A landscape with many valleys, sampled at points; each row gives a point and its height.
A ball rolls from a point to the lowest of its 2 nearest points, and stops where none of them is lower. Distance is the straight distance between rows; heights are no part of it.
J_258 h=389: [121,108,102,146,66,129,175,98,104,125,116,146,119,95,166,72,128,66,129,109,160]
J_77 h=257: [129,93,96,176,94,113,131,162,111,99,183,148,102,149,145,117,152,90,139,133,67]
J_436 h=557: [122,128,121,142,129,105,144,127,162,133,147,137,137,120,136,131,88,56,109,130,125]
J_135 h=439: [118,105,209,127,117,144,110,115,190,86,135,154,133,141,163,79,107,103,139,131,157]
J_861 h=180: [76,154,85,150,151,90,93,177,116,84,88,167,152,135,125,149,123,115,133,126,89]
J_302 h=268: [142,142,134,127,125,123,136,106,94,165,110,113,95,122,126,146,128,138,146,158,135]
J_953 h=69: [129,178,83,103,113,149,128,140,129,163,106,117,140,145,83,163,98,169,56,133,105]
J_698 h=517: [123,126,105,121,53,135,160,90,69,126,56,120,115,99,154,92,138,132,151,120,178]
J_860 h=207: [67,139,137,121,185,91,86,185,164,115,120,151,172,169,138,114,122,103,110,101,100]
J_862 h=436: [111,127,186,140,136,147,107,159,138,140,145,201,97,166,173,42,150,133,108,178,110]
J_301 h=497: [141,116,152,94,38,157,148,116,84,152,71,65,119,112,126,130,140,182,130,152,177]
J_714 h=569: [122,102,107,117,93,146,163,129,107,166,108,81,138,65,108,130,125,88,88,103,208]
J_281 h=564: [171,104,171,89,126,169,152,120,123,187,167,103,119,132,113,83,163,163,87,81,161]
J_170 h=496: [126,130,162,109,77,149,171,101,158,157,117,112,130,112,127,106,86,80,89,102,172]
J_639 h=495: [133,142,150,109,93,134,147,99,94,148,70,142,122,122,145,83,132,132,125,120,167]
J_24 h=264: [156,132,157,113,154,86,137,107,135,141,159,99,121,146,148,150,129,130,186,142,105]
J_761 h=263: [154,126,130,121,160,117,104,103,129,83,115,105,130,121,123,178,129,165,184,127,138]
J_31 h=253: [145,146,131,128,122,96,128,123,106,115,115,130,108,155,139,148,131,143,165,146,94]
J_400 h=465: [151,144,110,118,45,149,138,103,136,150,145,81,99,151,113,177,90,147,122,173,107]
J_872 h=220: [116,153,174,115,226,93,112,130,153,174,136,143,146,126,148,117,117,110,141,154,139]
J_609 h=171: [120,103,129,159,193,132,95,142,112,103,131,154,129,93,114,125,166,136,158,113,133]
J_710 h=132: [110,136,46,165,134,129,116,172,114,101,149,165,131,121,88,160,147,149,108,117,56]
J_796 h=70: [127,146,117,136,178,111,142,137,63,162,95,156,111,95,119,115,165,136,129,111,139]
J_533 h=125: [63,128,117,156,160,119,65,199,141,91,120,174,155,149,119,117,148,122,115,102,89]
J_90 h=164: [84,153,172,109,214,74,104,171,156,167,152,141,151,166,167,108,141,113,152,145,99]
J_461 h=201: [159,134,163,100,160,162,110,117,209,171,212,117,151,164,106,120,105,151,93,144,106]
J_326 h=412: [141,111,137,123,111,120,182,109,118,146,135,142,125,111,159,71,141,82,114,81,160]
J_767 h=267: [147,135,111,128,143,123,98,126,110,62,105,119,117,131,120,184,154,214,182,120,103]
J_101 h=513: [128,118,137,102,68,143,157,143,45,191,85,78,115,106,121,113,170,177,120,151,160]
J_871 h=546: [120,137,93,132,94,101,180,122,83,183,106,87,101,85,127,162,112,70,122,148,162]
J_726 h=530: [124,122,157,126,103,132,167,120,183,130,147,150,135,130,142,91,82,57,75,106,134]
J_734 h=281: [123,110,91,165,89,110,110,136,96,35,104,129,105,130,145,168,148,139,189,137,101]
J_293 h=101: [109,175,135,101,204,71,122,159,126,152,110,148,167,170,127,129,134,147,129,111,77]
J_314 h=385: [148,136,220,88,99,157,155,91,157,178,125,103,115,137,136,97,111,140,118,122,170]
J_896 h=100: [116,150,39,162,106,123,137,141,105,127,129,138,115,108,108,171,106,102,104,156,93]
J_763 h=456: [158,150,86,117,74,123,146,92,149,98,144,80,123,145,126,204,91,152,154,149,104]
J_583 h=189: [147,109,187,123,110,172,98,103,151,98,122,160,131,149,143,71,133,156,124,120,148]
J_82 h=275: [148,103,114,150,179,104,142,123,83,137,168,108,95,107,124,152,177,136,190,135,102]
J_773 h=360: [146,115,133,112,85,208,104,126,125,132,110,124,133,124,85,104,139,188,68,103,167]
J_569 h=533: [113,139,110,126,67,114,182,109,68,161,67,109,107,94,149,121,125,88,133,137,177]
J_225 h=206: [100,164,95,150,115,106,94,145,105,64,57,166,130,136,133,160,106,145,146,158,100]
J_789 h=115: [127,160,100,120,194,109,123,135,149,155,158,123,174,133,109,153,123,134,128,132,100]
J_345 h=368: [103,104,120,159,143,147,109,106,97,99,86,169,135,81,146,75,147,108,153,132,181]
J_124 h=266: [157,116,198,112,135,169,113,99,207,161,196,119,115,142,126,109,100,130,109,159,143]
J_825 h=567: [118,93,125,168,137,97,145,111,107,117,147,120,97,103,163,138,128,58,187,169,137]
J_808 h=556: [127,114,121,114,125,117,169,119,88,192,100,63,117,67,118,155,130,92,125,138,201]
J_41 h=240: [151,146,163,105,174,159,93,121,173,165,153,138,143,152,93,118,110,166,86,134,118]
J_138 h=393: [132,111,88,154,94,145,126,142,125,75,118,163,132,125,120,114,125,103,94,90,122]
J_903 h=413: [156,125,138,123,111,149,88,115,167,75,135,125,135,159,110,151,108,170,131,128,109]
J_430 h=222: [126,92,78,181,128,127,140,139,91,107,159,145,100,99,125,131,157,90,143,132,108]
J_577 h=85: [115,178,60,134,136,129,118,137,131,137,113,142,149,128,101,169,92,132,91,154,99]
J_730 h=269: [147,129,81,132,155,132,121,110,111,102,113,106,119,89,103,189,134,164,150,115,142]
J_669 h=88: [134,156,121,117,190,85,141,155,95,145,102,158,140,137,122,123,152,138,114,85,100]
J_99 h=118: [103,142,49,177,102,144,118,156,87,103,108,178,104,105,92,149,135,135,99,138,85]
J_169 h=387: [149,131,119,132,121,191,85,125,138,127,131,132,120,127,74,147,124,188,90,134,129]
J_86 h=362: [87,130,176,144,135,110,93,174,128,116,120,182,116,181,169,77,143,119,132,151,92]
J_403 h=597: [100,77,140,175,122,118,123,130,105,92,141,146,102,114,180,90,159,72,192,161,140]
J_376 h=272: [91,148,127,123,152,73,115,152,159,108,121,130,168,163,148,142,101,90,148,128,102]
J_203 h=328: [143,125,102,115,111,177,119,127,137,107,97,130,141,115,87,132,118,155,60,75,162]
J_678 h=339: [120,109,187,137,130,174,87,116,139,116,128,188,117,141,165,38,151,153,135,164,150]
J_212 h=86: [142,182,107,79,139,135,138,113,162,150,110,102,171,169,94,166,86,186,76,116,105]
J_742 h=270: [114,108,117,163,137,128,84,137,98,56,110,135,107,127,124,166,162,173,202,149,100]
J_557 h=477: [151,129,141,101,50,149,149,113,114,159,114,56,102,127,109,171,114,161,124,156,150]
J_294 h=150: [94,116,115,153,200,144,59,158,148,81,130,151,157,98,87,158,155,170,153,117,115]
J_8 h=232: [129,162,130,130,97,111,118,115,97,95,60,155,115,156,140,141,107,150,139,149,114]
J_396 h=453: [133,121,193,81,51,166,171,106,149,170,107,78,137,114,121,99,106,130,91,107,181]
J_537 h=274: [136,151,161,114,166,141,89,150,144,134,127,166,142,181,109,105,132,184,94,125,80]
J_522 h=124: [124,136,124,124,218,81,115,149,128,134,147,116,155,121,122,154,158,140,174,106,110]
J_236 h=134: [113,129,102,129,189,109,86,157,159,86,143,119,179,131,109,164,141,149,154,95,108]
J_464 h=527: [149,109,160,103,88,155,159,127,81,209,143,81,101,121,122,102,166,159,112,141,154]
J_18 h=310: [134,100,105,153,74,101,145,125,98,44,107,135,118,130,161,128,146,105,174,100,124]
J_954 h=282: [167,112,85,111,99,151,153,118,121,126,141,72,119,96,95,178,128,139,100,82,160]
J_883 h=265: [127,117,172,131,200,137,111,112,156,155,141,139,129,94,132,110,120,99,129,148,181]
J_923 h=668: [74,95,160,162,150,116,117,166,134,115,151,175,102,124,195,65,156,63,151,171,145]
J_125 h=430: [128,136,154,111,99,107,189,120,107,149,108,169,120,148,172,45,138,98,104,89,125]
J_20 h=155: [153,127,140,106,135,133,143,118,195,147,195,116,152,158,115,127,95,111,92,112,100]
J_809 h=423: [110,117,129,160,111,129,99,131,108,76,96,170,126,125,150,99,135,111,149,138,133]
J_655 h=114: [99,171,153,107,190,89,95,157,146,150,142,132,175,192,141,131,136,166,159,146,71]
J_385 h=277: [154,115,121,136,161,129,138,103,97,177,172,92,91,112,118,156,148,137,164,166,120]
J_365 h=119: [151,146,109,89,126,112,181,106,193,139,170,94,174,162,106,151,81,121,90,83,101]
J_523 h=545: [161,122,149,105,85,146,168,125,123,191,161,104,102,147,118,107,132,132,81,111,126]
J_593 h=690: [77,114,169,144,159,89,116,163,169,120,146,152,132,130,180,95,117,45,141,144,141]
J_209 h=127: [141,162,74,108,159,128,155,121,153,184,184,99,168,133,97,163,106,122,91,123,109]
J_93 h=196: [108,112,103,174,165,139,112,149,99,134,141,171,110,95,113,118,157,113,129,146,109]
J_683 h=306: [108,144,174,118,137,108,87,155,141,103,106,161,140,197,140,105,121,155,125,132,82]
J_35 h=273: [150,113,44,138,131,139,152,118,103,109,147,76,105,73,98,210,140,149,132,108,139]
J_264 h=321: [158,131,192,92,127,154,135,97,171,196,165,86,116,134,114,134,103,137,112,149,154]
J_587 h=352: [128,94,87,161,86,123,150,125,102,70,119,159,132,103,151,91,145,77,134,84,142]
J_330 h=317: [130,92,155,147,155,134,115,100,136,103,121,136,126,93,143,110,128,94,161,131,181]
J_908 h=271: [151,103,121,135,157,79,136,128,125,117,193,79,123,145,144,164,165,126,211,124,89]
J_866 h=438: [146,121,113,141,76,125,124,111,153,71,138,119,122,147,130,162,96,116,144,136,107]
J_257 h=461: [117,125,148,130,111,119,136,120,101,114,87,180,131,135,168,56,145,115,135,110,139]
J_216 h=602: [95,117,204,125,151,121,112,140,217,114,164,152,136,140,171,89,93,71,126,155,146]
J_657 h=102: [163,159,97,67,127,125,171,111,162,154,147,74,160,153,95,179,98,167,83,85,114]
J_242 h=555: [135,116,107,149,110,110,167,95,100,140,124,105,98,88,140,149,114,66,157,146,159]
J_792 h=301: [154,106,110,97,82,171,148,125,124,123,105,78,141,93,95,144,131,154,77,69,191]
J_378 h=398: [143,151,110,124,139,171,83,109,165,122,146,113,145,134,86,174,102,183,123,162,114]

For each start below, name the point where the ball stops.
J_170 => J_953
J_330 => J_796
J_77 => J_789
J_866 => J_761
J_281 => J_761
J_523 => J_761
J_86 => J_953
J_430 => J_789

Call two points neighbours if one is among the 2 nearest of the other. Go from one point of each pair to the other, from neighbour to neighbour, staying as low as possible. Name the highest point that can't be avoided.
J_953 / J_583 => J_862
J_953 / J_533 => J_436
J_796 / J_789 => J_93
